Points on a hilly landscape, in no order, each with its height.
From any point a ball takes the steepest step (drop divided by distance) to one of its 2 nearest points. It stops when none of these is lower. Distance is the straight distance between rows; heights are no part of it.
Z_448 h=7.42: [147 149 150 131 118 164 154 111 118  87 106 138 120 151 136 159 143  97
 141 160 138 156 114 128 106 128 145 112 148 166 162  65 150 158 127 138
 104 150 119 102 141 137 125 140 138 113  83  88 119 131 121 133 156 131
 181  85 154  36 119  51  68 115 135 146 147 109 191 109  96]
Z_519 h=3.76: [161 146 140  94  64 199 124 104 136 173  74 190 155  93  95 183 121 135
 150 152  69 121 100  86 114 111  80 153 156 107 192  94 124 134 130 154
  93 125 127 136 163 122 106 119 151 111  83 109 144 116 166  94 162 118
 136 125 154  84 135  96 131 148 157  89 157 126 147 184 115]
Z_986 h=4.84: [146 112 112 129 119 125 117 170 160 125 139 155 120  90  75 134 105 146
 119  97 148  78 133 148 161 145 105 142 133  81 111 150 134  68  93 111
 123 124 130 138 106 136 123 119 123 145 117 171 166 115 113  82  80  99
  97 154 150 173 118 188 172  85 111  73 126 105  62 157 183]
Z_775 h=7.22: [101 134  95 129 186 101 131 115  93  70 156  70 142 146 145  90 147 138
 135 106 196 140 141 122 132 150 174 132  94 203 104 156 139 160 133 138
 159 159 147 125 139 110 152 167 172 132 144 126  82 132 107 156 121 153
 114 101  98 133 136 124 120 175 111 175 101 164 138  81 101]
Z_674 h=7.25: [ 90 148 133 198 137  64 120  96 120 155 142  94 110 173 146  77 187 109
 159 179 119 201 125 154 130 115 122  91  80 140  55 117 156 180 157 171
 146 186 144 120 110 110 168 118  75 116 185 130 114 180  72 188 139 140
 112 103 127 139 121 119 127 180 139 162 108 154 150  61 105]
Z_935 h=4.56: [168 146  81 127 156 186 127 129  98  88 117 129 132 108 169 107 118 140
 142 103 175 111 163 146 106 105 175 146 140 127 164 116 122 145 115 123
 164  97 119 115 151 160 123 111 144 120 131 145 147 117 161 107 116 123
 189 137 105  86 140  79 103  94 101 161 121 131 157 152 147]
Z_926 h=3.31: [161 167  78 139 102 177 120 116 108 110  81 173 197  70  92 144 170 140
 134 143 116 147 101 117 134 108 150 138 117 144 180  66 156 200 111 182
 123 166 182 136 184 120 139 125 139  70 119 146 165 120  87 101 106 145
 119 102 102 123 116  74  79 155 113 123 127 171 165 129 106]
Z_432 h=7.08: [154 129 106  76  93 175 123 134 124 139  98 176 180 107  76 167  96 150
 107 116  71  88  79 101 133 121 101 148 136  86 151 122 116 129 112 119
 122 101 146 157 158  94 131 111 167 109 101 152 146  97 155  56 116 103
  95 110 143 140 125 148 122 145 152  94 138 155 109 157 163]
Z_408 h=2.75: [115 117 129 186  84 106 106 143 154 157  94 141 126 142 126 115 172 119
 154 180  86 201 126 157 138 109 111 101  92  52 116 100 132 168 156 166
 149 136 155 107  97 112 140  68  49 103 179 170 183 174  98 155 120 124
  90 136 138 173  97 131 112 117 121 123 106 122 116 116 122]
Z_444 h=4.61: [109  93 185 128 141  81 168 155 157  56 159 133 100 183 124 140 153 120
  88 145  89 152  77 153  99 136 138  81 140 113  99 121 141 142 107  73
 120 118 136  91  90 105 134 150 107 143  97 117 133 139  74 133  93  97
  98  92 161 152 108 101  71  94 136 159 122 119 134  56 140]
Z_739 h=6.73: [156 122  73  91 123 166 132 160 104  93 123 167 186  99  81 130 106 159
  86  93  94 101  75 136 138 117 137 133 126  87 130 132 132 151  98 109
 149  98 167 151 161 101 156 103 176  94 113 189 159  92 130  38  74  95
  86 107 124 168 108 141  99 132 127 118 119 173 105 126 166]
Z_971 h=8.40: [ 78 138  92 153 103  98 112 110 113 167  94 115 185 130  79 120 160 133
 152 154  95 167 125  97 147 136 109 117  77 142 119 141 141 187 158 188
 129 181 178 150 147  83 154 127 129  95 175 145 114 160 102 161 142 162
  66 120 110 180 131 150 147 202 137 116 110 176 134 111  97]
Z_584 h=6.35: [138 112  66 126 154 143 120 170 104  78 135 132 153 113 109  97 112 151
 102  84 133 120 126 152 136 121 164 115 116  92 121 147 137 143 121 116
 161  91 163 128 142 112 155  97 159 105 149 192 160 109 125  83  72  99
  88 137 100 197 107 141 105 118 100 137  97 165 106 112 161]
Z_426 h=3.32: [113 123 177 145 188 102 130 126 132  90 177 108  76 192 201  85 146  90
 111 138 109 161 144 169 105 121 180  76 135 105  86 128 120 131 127  88
 150 113 119  75  85 125 144 120  87 146 156 108 136 137 122 172 121 117
 151 112 112 128 127  95  74 101 134 197 121 140 153  63 138]
Z_9 h=6.99: [ 91 115 106  95 158  82 113 127 119 132 153  77 124 129 141 102  96 147
 107  90 170  97 158 107 158 147 129 145 115 157  96 190 102  88 131 112
 137 114 108 164 127 134 136 155 165 157 143 123  88 108 141 130 131 139
 101 153  98 167 149 184 162 158 130 133 115 129  82 136 120]
Z_885 h=4.55: [145 133 121 140 146 100 156 141 122  46 147 108 137 122  98 142 148 133
 128 126 193 116 112 135 120 152 145 141 127 197 114 111 163 132  88 131
 115 173 150 126 132 129 142 191 150 142  93 109 104 142  62 137  99 131
 136 101 152 111 120 103 114 110 106 126 118 118 133  90 116]
Z_562 h=5.58: [186 151 103  83 132 171 133 132 114 102 135 160 167  80  92 154  87 146
 101  91 132  50  90 110 130 117 130 180 150 134 135 119 133 105  80  98
 142  99 141 180 165 144 155 136 202 129  66 141 119  95 153  31  95  95
 141 116 151  83 148 129 149 133 137 107 139 140 117 145 193]
Z_184 h=5.55: [105 128 135 144 143  73 132 110 134 142 164  66  91 117 162  94 135 120
 135 126 209 119 178 131 147 157 116 149 137 192  80 164 124  76 120 136
 114 172  91 147 109 185 138 178 135 158 139  93  80 129 103 175 151 151
 154 159 117 119 137 159 185 144 110 124 121 107  99 129  97]
Z_505 h=5.71: [143  90 166  88 124 122 160 143 165  97 131 142 124 123  91 167  99 140
  82 111 104  77  92 118 134 135  90 122 146 106 135 157 110  70  90  53
  99  94 109 146 102 144 115 159 137 149  80 114 131 106 158  56  92 105
 122 136 178 141 127 164 150  84 138  96 153  94  85 136 177]
Z_88 h=6.51: [111 150 115 132 119 121 121 101 118 180 131  92 108 119 131 130 127 115
 165 119 189 115 171 105 137 159  98 156 157 195 113 144 131  93 132 161
  98 161  91 153 142 170 121 149 154 142 131  91  77 130 138 157 182 153
 148 164 114  94 145 146 193 163 123 103 130 113 132 160  95]
Z_871 h=5.79: [155 159  66 151 114 131  98 157 133 174 138 157 162  69  58 124 130 153
 146 102 156  74 145 132 165 142 110 168 129  99 106 134 155 103 107 185
 128 177 163 150 149 111 138 117 142 116 145 197 152 135  74 123 107 129
  94 150 129 177 132 192 179 140 104  56 107 146  76 169 178]
Z_246 h=3.19: [149 135 126 180 101 102 156 151 133  76 127 137 124 126  85 146 180 121
 139 150 173 134 104 140 115 139 121 126 142 179 120  75 177 152 106 163
 100 195 146 116 128 124 141 168 100 123  87 120 126 155  37 164 104 136
 136 104 164 109 112  90 114  91 107 105 106 102 140 100 110]
Z_384 h=3.10: [153 127 120 122  83 126 156 158 130  58 113 163 177 109  47 170 151 152
 104 131  97 117  47 120 123 138 113 118 126 135 138  90 161 183  90 136
 119 162 183 135 156  79 141 155 142 107  63 147 144 118  46  83  71 119
  69  76 171 156 108 104  89 106 119 114 103 143 116  88 129]
Z_916 h=8.00: [ 82  93 163 107  97  84  96 119 151 198 145 107 104 154 124 132  79 126
 118 136 110 121 145 102 149 147  74 120 116  86 103 186  85  85 157 111
 115 103  95 148  84 111 115 119  97 158 169 129 126 121 172 144 161 131
  69 159 130 182 130 226 175 142 153  96 143 108  82 148 124]
Z_661 h=0.58: [126 147 156 190 119  81 149 125 128  91 145 121 102 168 120 130 199  96
 151 174 163 178 103 150 111 134 122 105 125 181  88  70 181 164 128 169
 113 210 139 102 117 113 147 154  89 126 115 112 115 158  31 198 121 143
 130  81 161 107 107  91 102 124 119 137 113 113 158  69  94]
Z_404 h=6.79: [ 90 136 177 135 119 114 123  95 126 225 128 114  74 160 179 118 113  95
 158 154  90 171 157 120 111 132  93 108 128 133 126 133 104 116 181 138
 119 120  80 115 109 144  99  94  74 135 160  85 107 146 167 175 207 151
 162 149 119  92 131 123 163 154 166 144 152 103 162 139  93]
Z_189 h=6.64: [115 143  96 135 170 133 136 105  85  69 125  96 149 155 142 119 145 119
 142 128 169 156 132 122 117 142 175 121 101 190 131 114 147 184 132 147
 147 161 154 117 147 114 140 152 166 108 129 114 106 130 104 141 138 147
 133  84 103 101 128  89  79 165 115 175 120 163 181  84  90]
Z_700 h=7.98: [151 165  97 175  76 167 125 119 123 158  73 173 139  75 118 145 181 109
 190 155 133 176 142 138 121 116 107 140 140 122 172  70 167 159 130 207
 115 173 131 117 151 158 115  96  98  93 118 135 155 151 101 158 146 148
 166 139 128  96 111  77 134 126 112 105 122 123 157 161 100]
Z_659 h=4.51: [183 148 120 106  89 206 128 120 132 142  90 192 152  76 126 158 113 134
 146 134  97 116 114 119 116  95 115 165 156 103 189  90 131 132 117 136
 124  95 126 130 166 140 101 104 149 108  89 128 149 124 181  78 131 113
 177 128 142  73 142  87 126 115 138 109 153 124 146 185 142]
Z_421 h=3.85: [174 115 120 118 152 181 134 152 125  93 123 147 123 114 161 115  93 134
 114 104 121 116 136 151 111  95 168 132 146  88 166 129 108 118 132  84
 156  57 121 108 129 146 107 104 127 126 122 145 152 117 194  89 106 116
 184 139 123 103 134  96 104  65 109 150 128 118 123 152 162]
Z_482 h=4.89: [137 117 130 180 137 119 120 141 137 135 137 114  77 143 179  85 139 103
 157 141 143 167 171 176 114 113 140 114 128  89 121 122 118 114 145 134
 150 117 107  98  93 159 114  93  63 132 162 136 159 155 148 170 138 139
 182 149 119 122 117 114 135  80 110 145 115  98 124 130 126]
Z_271 h=6.05: [102 131 165 120  88 149 127  93 127 206  81 148 115 150 142 159 137 105
 164 171  61 173 138 100 106 125  80 117 130 119 172 108 117 145 179 160
 100 130 100 114 130 123  97  91  90 108 133  94 127 143 155 156 198 136
 136 137 131  89 120 100 138 160 166 122 150 120 181 150  84]
Z_348 h=1.53: [160 150 110 150  71 144 135 143 129  92  85 174 188  87  61 156 182 145
 122 158  99 142  69 117 129 122 121 122 118 135 162  65 163 207 103 177
 112 182 197 127 173  86 140 141 118  79  91 154 159 126  43 111  85 139
  85  87 142 147 110  83  74 128 112 108 107 152 132 104 107]
Z_765 h=4.39: [119  89 177 164 175  83 141 148 160  86 180  98  59 162 188  79 142 111
 102 137 140 143 150 178 121 124 158  87 137 103  86 148 130  93 108  84
 139 112 114  89  61 161 149 138  76 164 156 114 147 138 109 165 101 109
 149 142 126 163 111 121 113  71 113 170 119 110 107  81 145]
Z_794 h=3.95: [122 131 138 187 105 114 118 122 139 158 101 138 100 148 158 106 167  98
 172 179 109 201 147 166 118 107 113 105 116  76 120  92 132 152 153 168
 141 140 121  99 100 137 122  74  48 105 158 140 158 169 117 174 142 140
 157 132 135 121 103 100 122 109 122 137 111 113 147 123 113]
Z_845 h=2.00: [127  92 220  84 138 131 161 113 151 136 131 129 104 171 148 167  97 129
  85 158  60 107  92 118 100 137 112 114 151 122 149 149  82  94 143  46
  94  78  89 107 105 121  99 162 108 148  89  75 108 117 182 111 145 118
 148 116 176  97 143 129 116 102 164 128 176  93 135 122 137]
Z_203 h=3.17: [163  85 173 136 148 156 154 171 155  85 139 141  91 136 161 119 113 123
 116 125  99 131 124 167 102 104 159 103 151  79 161 128 115 100 120  59
 129  69 117  81 100 145 101 120  84 140 108 133 164 140 173 117 100 110
 179 137 151 117 123  97 102  35 109 150 145  89 110 130 158]
Z_697 h=8.23: [109  84 138 111 103 113 103 151 162 153 143 127 111 135  97 130  89 130
 110 111 128 105 131 124 164 147  94 117 118  65 107 180 101  71 130  99
 121  99 113 145  88 125 113 108 112 146 155 155 152 114 157 113 113 112
  73 160 137 195 119 225 163 101 123  82 139 105  57 154 153]
Z_18 h=5.13: [136  82 175 177 137  94 131 159 172 126 162 109  63 137 168  93 126 111
 126 140 147 139 164 181 130 122 132 110 133  87 108 147 120  72 122  95
 133 113 106  95  61 173 121 118  54 159 151 129 161 149 141 156 110 126
 158 166 141 158 113 147 155  49 102 130 127  76  89 127 143]
Z_99 h=6.10: [136 111 157  81 132 125 158 125 144  82 128 122 141 122 100 176  98 136
  84 120 130  78  86 103 128 148 105 141 145 153 131 148 114  79  89  62
 102 106 114 157 120 147 129 189 175 157  54  84  94 110 142  64 102 112
 132 118 172 104 139 139 143 110 140 112 152  98 109 125 154]
Z_142 h=9.23: [ 96 155  66 156 100 143  99 101 109 222  84 140 175  90 105 136 149 137
 175 120 117 154 164  86 152 104 100 136  96 135 152 122 142 164 169 202
 138 167 140 169 154 132 120  82 140 110 186 148 129 139 133 152 179 160
 106 161  80 146 138 142 175 204 118 111 118 165 154 170 108]
Z_883 h=3.12: [108 100 231 102 150  99 154 120 158 125 161 127  80 184 161 147 128 108
  80 156  64 146  96 139 100 139 134  98 149 113 110 136  99 111 133  65
 101  95  94  76  95 116 112 152  85 152 104  75 114 127 136 149 133 111
 136 106 153 120 128 115  96 108 168 150 158 109 153  77 135]
Z_529 h=1.85: [124  99 203 102 191 128 159 128 154 107 160  95  86 156 201 121 100 116
  74 127 123 101 134 140 114 129 174 110 151 145 135 166  92  77 121  41
 121  83  86 102  90 172 118 167 126 168 119  67 101 100 171 126 128 132
 193 136 129  94 152 118 116  78 141 176 167 103 125 110 134]
Z_124 h=6.54: [139 116 165  96 144 117 170 125 136  57 137 105 128 133 121 174 114 124
  93 132 157  99  90 116 123 147 139 137 144 192 126 124 130  99  93  75
 107 129 121 133 121 152 135 198 177 163  61  65  91 117 116  96 117 118
 153  95 175  75 135 107 114 108 138 139 157  96 141 102 123]
Z_718 h=3.91: [113  68 223  96 142 100 169 143 169  91 153 143  93 198 135 150 133 126
  69 148  48 137  67 141 104 134 116  78 150  82 121 139 109 123 121  39
 107  85 112  80  85  99 113 141  95 151  95 110 132 130 128 114 102  93
  91 101 175 161 106 124  83  91 157 147 146 117 124  74 151]
Z_181 h=6.96: [165 133 152 109 122 153 158 122 126  62 123 133 134 140 118 170 120 121
 110 141 145 115  86 120 112 124 144 129 149 171 149  82 138 140 104  96
 114 132 130 125 144 144 136 171 162 143  56  84 108 125 133  89 122 117
 168  83 174  42 130  68  80  98 130 137 146 100 161 111 123]
Z_250 h=6.40: [191 169  84 149 106 158 116 163 134 142 131 193 169  50  57 142 146 150
 142 112 146  55 109 139 143 137 121 177 146 119 136  95 166 115  70 170
 120 175 168 145 166 123 142 122 143 109  98 191 158 121  57  99  92 109
 122 127 146 136 125 149 155 124 119  68 119 145 105 165 180]
Z_431 h=7.52: [173 179  91 155  72 187 119 120 125 176  85 201 166  54  81 160 182 129
 178 143 129 134 119 118 134 118 101 161 152 134 180  63 170 153 106 214
  98 191 153 134 169 148 125 112 132  98 106 140 151 134  91 140 142 139
 142 146 130 107 114  88 143 152 124  78 134 140 148 172 114]
Z_383 h=5.19: [129 145  48 148 149 112 101 145 117 143 151 114 163  81  68  95 125 165
 129  84 178  81 146 133 173 142 132 157 107 135  91 155 148 109 116 167
 140 170 167 163 156 103 150 138 165 120 152 193 126 133  82 125  89 135
  85 151 108 194 132 194 173 150  92  80  91 160  67 133 164]
Z_543 h=2.81: [159 163 100 104 151 153 103 142 127 166 153 152 129  73 133 107  89 146
 124  62 185  48 159 126 154 112 133 193 148 118 130 150 123  58 104 114
 152  86 105 166 158 156 109 109 189 145 127 183 138  83 172  78 110 113
 142 169 110 118 166 173 183 114 112 106 135 117  91 209 185]
Z_828 h=5.39: [ 92 121 167 121  76 130 123 104 143 180  79 156 132 162 111 163 149 120
 139 191  48 176 115  94 112 126  83 112 120  91 157 104 109 165 163 159
 100 130 125 107 128  92 115 104  86 103 125 112 144 140 125 152 173 128
  91 119 144 128 114 114 111 164 174 108 137 126 162 125  93]
Z_196 h=2.55: [ 95 105 127 131 112 130  93 129 128 180 109 129 128 147 161 115 115 123
 135 129  82 170 157 127 132 103 130 107  97  61 139 140  99 146 180 133
 155  79 116 126 110 110 113  52  84 120 195 153 156 144 179 146 155 136
 113 149  92 155 121 150 120 137 142 143 128 134 133 147 115]
Z_699 h=7.43: [ 85 114 109 106 188  81 124 123 115  88 170  57 114 147 171  75 122 146
 104  99 182 124 158 128 145 145 168 125 105 166  84 186 116 119 130 104
 156 117 124 141 115 127 153 163 165 161 148 126  86 112 121 150 118 132
 107 134  90 168 140 152 138 153 124 177 101 149  95  95 112]
Z_378 h=5.31: [149  82 158 129 122 124 143 171 174  96 139 144 101 114 102 145 111 142
 107 112 125  96 125 149 140 136 112 116 141  88 136 153 123  66  93  69
 112  97 117 121  89 153 109 128 101 145 106 145 161 122 136  86  83 101
 124 157 162 157 115 165 153  50 116  97 140  79  81 144 174]
Z_650 h=7.82: [152 148 131 143  98 176 145 116 121 122  85 155 121 120 145 146 153 107
 166 156 125 171 135 139 105 109 127 129 151 132 176  74 146 146 136 155
 115 138 114 100 145 149 108 113 101  99 103 110 141 138 138 148 155 134
 198 116 136  60 116  61  97 103 130 133 138 109 174 141  97]
Z_177 h=7.46: [119 144  95  94  92 135 105 126 130 163 102 152 173 114  61 165 110 143
 142 113 103  96 109  89 140 142  85 152 130 109 132 145 123 121 119 157
 105 146 149 157 150  87 134 132 165 121 121 148 125 114 127 109 138 128
  74 136 137 165 134 182 159 166 142  72 126 151 105 165 151]
Z_747 h=5.23: [ 88 146 131 156 154  97 125  88 102 147 146  80 104 167 159 104 159  99
 161 144 163 169 153 130 130 146 136 110 108 197  90 125 150 152 154 159
 129 187 111 125 125 140 145 140 122 131 154  92  80 147 101 191 169 156
 147 106 110  88 126 109 143 184 140 164 125 143 171  86  84]
Z_961 h=4.17: [134 127 139 122  80 169  94 129 148 229 109 182 117  86 147 150  88 121
 174 112  98 140 145 120 130  98  81 150 125  61 181 134 110 102 174 162
 138  82 105 125 127 128  57  57 110 125 168 150 163 138 221 144 159 141
 140 169 124 118 141 162 184 114 129  94 166 101 112 215 132]
Z_325 h=6.01: [127 135 132 130 178 127 145 121 104  31 148 105 123 169 153 125 144 113
 114 136 160 148 114 145 101 137 188 105 120 164 115 103 145 172 114 111
 148 147 150 101 125 119 149 154 155 124 118 108 118 131  98 140 111 129
 142  71 124  90 121  71  40 117 118 192 124 148 179  62 112]
Z_642 h=7.18: [ 66 124 155 133 120  57 109  94 125 208 157  77  87 168 149 102 120 123
 139 149 115 154 157 120 138 149  96 115 100 155  63 165 113 123 158 147
 127 145  99 143  97 127 140 129  92 157 176 100  86 146 126 180 177 141
 101 137 120 151 135 169 177 193 164 141 126 129 126 106  93]
Z_666 h=6.92: [184 168  94 160  70 161 127 145 139 142 105 190 168  61  48 161 172 143
 158 136 134  92  95 124 130 138 103 163 155 135 153  67 175 144  87 196
  95 199 173 143 170 120 136 137 126 106  84 151 152 133  47 125 102 126
 119 121 165 129 118 115 139 121 114  65 114 131 120 152 146]
Z_356 h=4.42: [ 91 125 172  99  98 120 143  92 126 157 105 131 132 169  99 178 125 122
 134 167  77 147 101  81 103 159  86 119 127 157 138 116 118 149 149 146
  87 144 124 115 135  85 125 156 134 123  96  81 101 130 120 145 179 124
  86  96 159 110 125 117 122 182 178 113 146 129 168 115  81]
Z_841 h=4.21: [146 113  97 144 118 142 103 164 138 132 132 142 111 103 128 104 109 133
 139 104 152 111 159 153 143 120 137 143 127  76 124 139 123  97 126 128
 150  93 128 123 115 132 117  92 111 133 154 168 167 126 150 119 106 118
 126 159 118 159 122 157 151  90 102 105 118 109  94 164 157]
Z_129 h=7.67: [ 81 120 142 120 102  82 109 113 137 189 129 100 113 149 116 131 112 122
 139 145 118 129 150 106 138 152  78 130 121 127  94 165  98 104 148 143
 108 140 109 147 100 120 127 141 108 147 153 107 102 140 138 157 167 140
  86 147 132 156 130 184 181 168 154  95 129 116 112 143 103]
Z_167 h=5.92: [143 130  73 147 145 140 132 159  95  55 120 128 154 117 118 105 140 143
 113 119 132 137 127 153 119 117 170 112 113 115 129 118 148 179 112 130
 160 124 171 118 145 108 149 117 133  96 143 167 160 129 104 107  85 116
 110 115 106 161 113  99  74 117  95 147  94 162 138  99 138]
Z_126 h=8.39: [ 85  65 174 108 154  87 113 155 151 146 179  96  84 181 172  94  94 122
  80 108 104 138 136 146 154 128 138  86 118  74  98 187  98  85 152  64
 139  62 107 124  76 123 138 109  95 162 176 139 135 115 171 133 123 108
  84 154 109 202 115 196 134 111 130 150 136 124  74 111 130]
Z_78 h=6.34: [ 69 147 141 169 137  59 119  81 113 195 156  76  97 170 158  83 157 112
 165 159 129 185 143 133 143 139 115 105  83 182  60 141 144 151 170 167
 138 185 112 135 111 126 156 129  98 142 184 107  76 163  98 193 175 150
 117 113 117 126 130 137 165 207 159 167 126 153 159  77  86]
Z_391 h=4.08: [128 146  87 138 111 149 119 116 109 126  92 136 169 114 104 140 153 127
 142 141 119 148 128 110 124 126 133 134 116 141 147 100 139 176 131 172
 119 151 159 133 159 115 130 123 136  92 135 131 138 135 111 129 140 143
 118 114 105 123 121 100 107 163 125 120 118 151 161 128 105]
Z_793 h=1.83: [151 132 118  87 161 162 120 136 129 143 137 118 121 102 168 110  70 148
 105  71 163  77 152 121 138 102 150 161 148 125 147 164  95  80 131  79
 147  60  92 159 138 159 103 122 176 150 128 137 120  83 210  78 120 125
 159 171 106 111 167 155 158  97 115 140 143 107 100 194 163]
Z_773 h=2.56: [136 149 117 106  86 182 129  98 113 149  75 158 172 112  97 180 134 126
 147 147  88 137 104  83 121 122 108 140 140 149 176  86 139 164 130 163
  95 143 139 142 172 120 122 130 166  96  94  98 126 123 141 106 169 129
 122 112 130  90 132  86 106 175 153 108 150 143 169 153  89]
Z_848 h=8.85: [108 153  75 163  78 120  91 115 130 209  90 143 180  95  66 133 149 136
 167 148 106 142 139 105 162 129  90 135 100 103 124 129 140 159 156 204
 128 190 166 163 142 110 139 102 121 105 184 164 142 156 101 156 146 156
  76 152 117 181 123 174 172 183 117  76 115 159 107 163 125]
Z_213 h=3.58: [139 158  68 111 158 141  95 136 114 152 148 126 144  92 126  90  98 157
 129  53 189  63 164 113 153 118 147 175 131 130 118 152 119 100 123 134
 159 102 120 169 171 133 126 113 192 138 147 184 124  86 152  98 114 125
 116 164  79 154 156 176 165 147 108 114 107 142  97 183 167]
Z_946 h=7.17: [136 150  97 115 104 141 109 123 123 165 114 134 136 106  92 142 119 126
 154 115 153  97 146 108 137 142  94 164 147 140 124 133 130 100 119 158
 100 141 123 149 145 137 117 138 150 129 120 124 114 123 133 130 152 135
 130 155 129 126 145 156 178 145 123  73 133 118 121 179 137]
Z_544 h=5.32: [142 117 155 139 140 120 164 150 127  34 134 138 121 166 131 141 153 115
 104 147 121 146  89 150  97 119 159  85 140 132 126  79 148 171 102  95
 130 130 147  91 119 112 132 147 116 124  85 121 142 137  76 122  95 110
 135  74 155 107 110  64  32  77 117 165 118 118 152  68 121]
Z_912 h=4.27: [147 138  95 121 129 130 142 141  98  54 125 128 194 102  71 143 137 145
 118 114 133 123  74 119 122 144 149 136 106 180 132 110 162 178  96 144
 137 163 193 140 175  84 152 169 180  98  95 138 116 132  79 102  80 134
  87  75 142 144 119 106  90 145 113 124 112 165 133  87 116]
Z_159 h=4.37: [134 146  49 130 173 121 108 132 102 114 156  93 147  96 120  75 122 171
 127  68 212  80 171 120 156 131 156 161 110 154 104 163 133 122 124 145
 166 133 136 162 164 128 145 137 181 128 160 181 112 110 115 122  93 134
 107 153  79 170 145 164 155 152  89 127  85 157  89 141 150]
Z_758 h=7.92: [103 126 103 164 117  91 124 122 119 121 115 108 145 148 112 110 170 127
 146 151 117 168 131 130 131 132 134 114  95 130 100 123 145 174 144 164
 134 162 165 127 127  96 150 127 107 100 163 142 130 161  83 163 128 143
  94 112 120 159 123 129 119 166 119 132  99 152 138  91 106]
Z_399 h=8.16: [ 63  98 152 103 170  82 110 128 125 153 175  82  95 186 190  84 101 127
  90 112  98 150 148 133 138 126 160  92 111 106  88 187  92 119 163  91
 156  69 106 131  90 110 143 105 106 160 185 124 108 122 166 152 143 119
  99 146  83 178 131 166 120 156 149 177 119 147 112  99 118]
Z_340 h=6.50: [126 128  97  93 160 109 129 135 125  91 146 105 149  96 107 123 100 153
 104  80 179  67 132 117 154 145 123 164 126 160 106 169 124  73  84 104
 122 121 125 167 132 140 139 173 195 145 105 133  99 102 117  88  87 114
 110 141 124 154 142 168 160 127 114 108 119 136  79 136 155]
Z_411 h=1.34: [120 117  92 154  99 133  97 146 130 151  96 145 149 115 131 114 135 131
 144 140 104 176 146 137 148  97 133 111  94  53 140 118 122 161 159 158
 161 101 148 126 117 113 123  61  94 104 192 181 182 148 142 134 120 127
 101 149  96 179 111 140 116 131 118 125 111 141 126 144 131]
Z_852 h=0.29: [128 101 156  77 181 135 146 128 137 113 148  96 110 139 191 122  75 137
  67  97 128  82 135 130 131 119 167 127 140 141 142 181  79  77 138  38
 133  58  90 139 112 163 116 150 158 160 121  90  97  94 201  90 123 127
 156 151 116 118 160 144 129  89 130 165 151 107  95 147 143]
Z_989 h=2.04: [131 110 167 133 171 146 139 138 133 103 143 130  94 176 190 108 125 101
 114 139  78 158 136 164  99 107 167  81 142  81 142 119 107 136 148  78
 141  82 112  79  99 125 117 101  84 129 135 118 146 144 170 146 128 119
 174 120 118 113 127  81  66  81 131 177 134 123 150 100 137]
Z_706 h=3.15: [123 131 178 111 189 119 149 108 133 106 160  78  77 154 213 110 120 106
 103 124 179 118 162 145 112 142 176 119 152 177 125 160 103  96 120  82
 128 123  84 100 100 179 127 164 132 168 121  66  96  99 154 153 147 137
 211 132 112  67 154 103 109  95 128 188 155 112 149 111 117]
Z_477 h=5.12: [194 133 127  87 114 196 145 127 121 112 120 171 151  90 118 155  81 142
 106 114  99  75  89 110 116 100 126 164 159 108 162 114 117 106 109  84
 138  76 123 160 160 148 128 127 167 128  71 120 134 108 193  41 112 107
 170 122 158  64 151 108 133 111 139 111 157 121 122 166 183]
Z_422 h=3.49: [126 149 139 174 146 100 150 107 109 100 143  96  92 161 146 122 175  93
 159 149 208 162 136 151 115 151 133 116 136 208 100  89 169 138 126 162
 113 213 109 109 120 152 146 159 120 132 123  87  94 144  72 195 145 151
 173  98 136  71 108  98 123 135 115 141 127 118 169  85  89]
Z_178 h=4.62: [145 139 132 111  57 184 103 114 144 210  72 196 135  79 102 171 121 128
 175 141  79 136 124 102 126 114  67 158 145  78 191 112 115 120 147 176
 103 121 123 129 144 123  85  85 120 115 126 140 158 125 171 127 163 129
 128 158 144 118 128 138 161 141 147  76 153 119 127 209 125]
Z_745 h=6.06: [159 152  76  90 162 149 126 130  98  93 139 124 173  95 102 127 101 152
 108  72 172  55 115 114 140 132 143 182 129 164 117 137 131 106  83 110
 143 121 148 170 169 129 155 152 213 130  93 149 103  94 127  60  91 107
 123 123 119 118 144 140 145 149 115 118 118 156 109 139 170]
Z_128 h=3.16: [110 107 206  87 109 119 149  98 142 162 121 127  98 172 119 177 101 121
 113 163  79 112 102  94 104 155  81 131 157 144 141 141  94  99 144 100
  79 111  92 114 114 117 108 163 120 143  86  63  97 121 160 131 173 120
 121 121 168 101 136 131 140 141 178 104 169  99 150 131 103]
Z_779 h=5.15: [130 127 120 150 144  94 156 149 108  39 148 106 162 126  86 126 156 134
 123 130 164 137  84 136 117 152 149 122 103 192 107 118 172 167 102 138
 134 175 189 122 142  86 149 181 153 122 105 135 102 149  50 142  85 138
  90  79 140 152 116 117  97 130 105 142 100 151 129  66 110]
Z_449 h=7.80: [ 69 126 127 108 164 107 119 104 105 149 140  92 122 182 184 104 115 124
 118 123 102 157 162 116 124 123 160  97 104 130 109 157 108 156 175 122
 158  94 113 126 120 108 128 103 118 133 175 119 110 127 151 153 170 139
 119 126  74 134 141 124 106 178 158 188 121 158 162 103 106]
Z_896 h=5.26: [142 136  83 139 156 170 120 122  97  79 103 136 148 124 167 108 135 131
 132 130 129 155 154 145 111  93 174 116 117 107 162 106 128 179 130 131
 165 103 138 108 139 129 129  94 123  92 154 149 165 126 141 120 120 132
 158 121  87 115 121  73  64 118 106 174 109 160 170 122 126]
Z_803 h=4.49: [120 133 152 127 159 102 135 110 134 146 159  69  76 123 203  90 118 119
 127 116 208 109 189 130 133 141 142 144 155 180 116 170 103  77 131 112
 129 135  70 128 110 205 118 159 133 162 140  84  92 106 157 162 158 156
 196 171 105  94 149 137 168 113 111 153 133  97 117 153 107]
Z_337 h=3.46: [127 117 119 123 118 148 101 136 134 179 122 133 113 121 169 118  90 126
 150 102 119 136 165 135 129 100 130 135 121  77 151 142  99 116 170 128
 153  73 104 123 120 134  85  70 108 129 170 150 151 131 201 138 152 138
 147 166 100 133 140 152 153 107 119 126 133 105 116 186 129]
Z_314 h=7.34: [ 81 134 156 122 162 108 109  98 114 198 152  88  88 175 215  96 102 114
 136 119 110 151 179 125 124 118 143 100 120 138 119 157  93 129 187 121
 150  93  73 127 108 139 108  88  90 152 178 100 103 127 181 164 195 152
 164 150  77 104 146 129 147 150 158 184 135 121 160 131 104]

Where does a ball stop that starts at each point below?
Z_432: Z_989
Z_916: Z_661
Z_340: Z_773
Z_666: Z_852
Z_946: Z_852

Call two points neighbours if one is among the 2 nearest of the other. Go from one point of each pair to the other, from neighbour to neighbour, staying as low as possible. Name the highest point that can't be avoided.
Z_411, Z_661: Z_779
Z_773, Z_845: Z_699
Z_852, Z_348: Z_177
Z_773, Z_411: Z_178
Z_989, Z_411: Z_18
Z_348, Z_773: Z_391

For each start below, name every point that the ball comes to, in order.
Z_700: Z_431 Z_666 Z_250 Z_871 Z_383 Z_159 Z_213 Z_543 Z_793 Z_852
Z_449: Z_314 Z_404 Z_271 Z_828 Z_356 Z_128 Z_845
Z_189: Z_325 Z_544 Z_444 Z_718 Z_883 Z_845
Z_177: Z_432 Z_739 Z_584 Z_167 Z_896 Z_935 Z_421 Z_203 Z_989
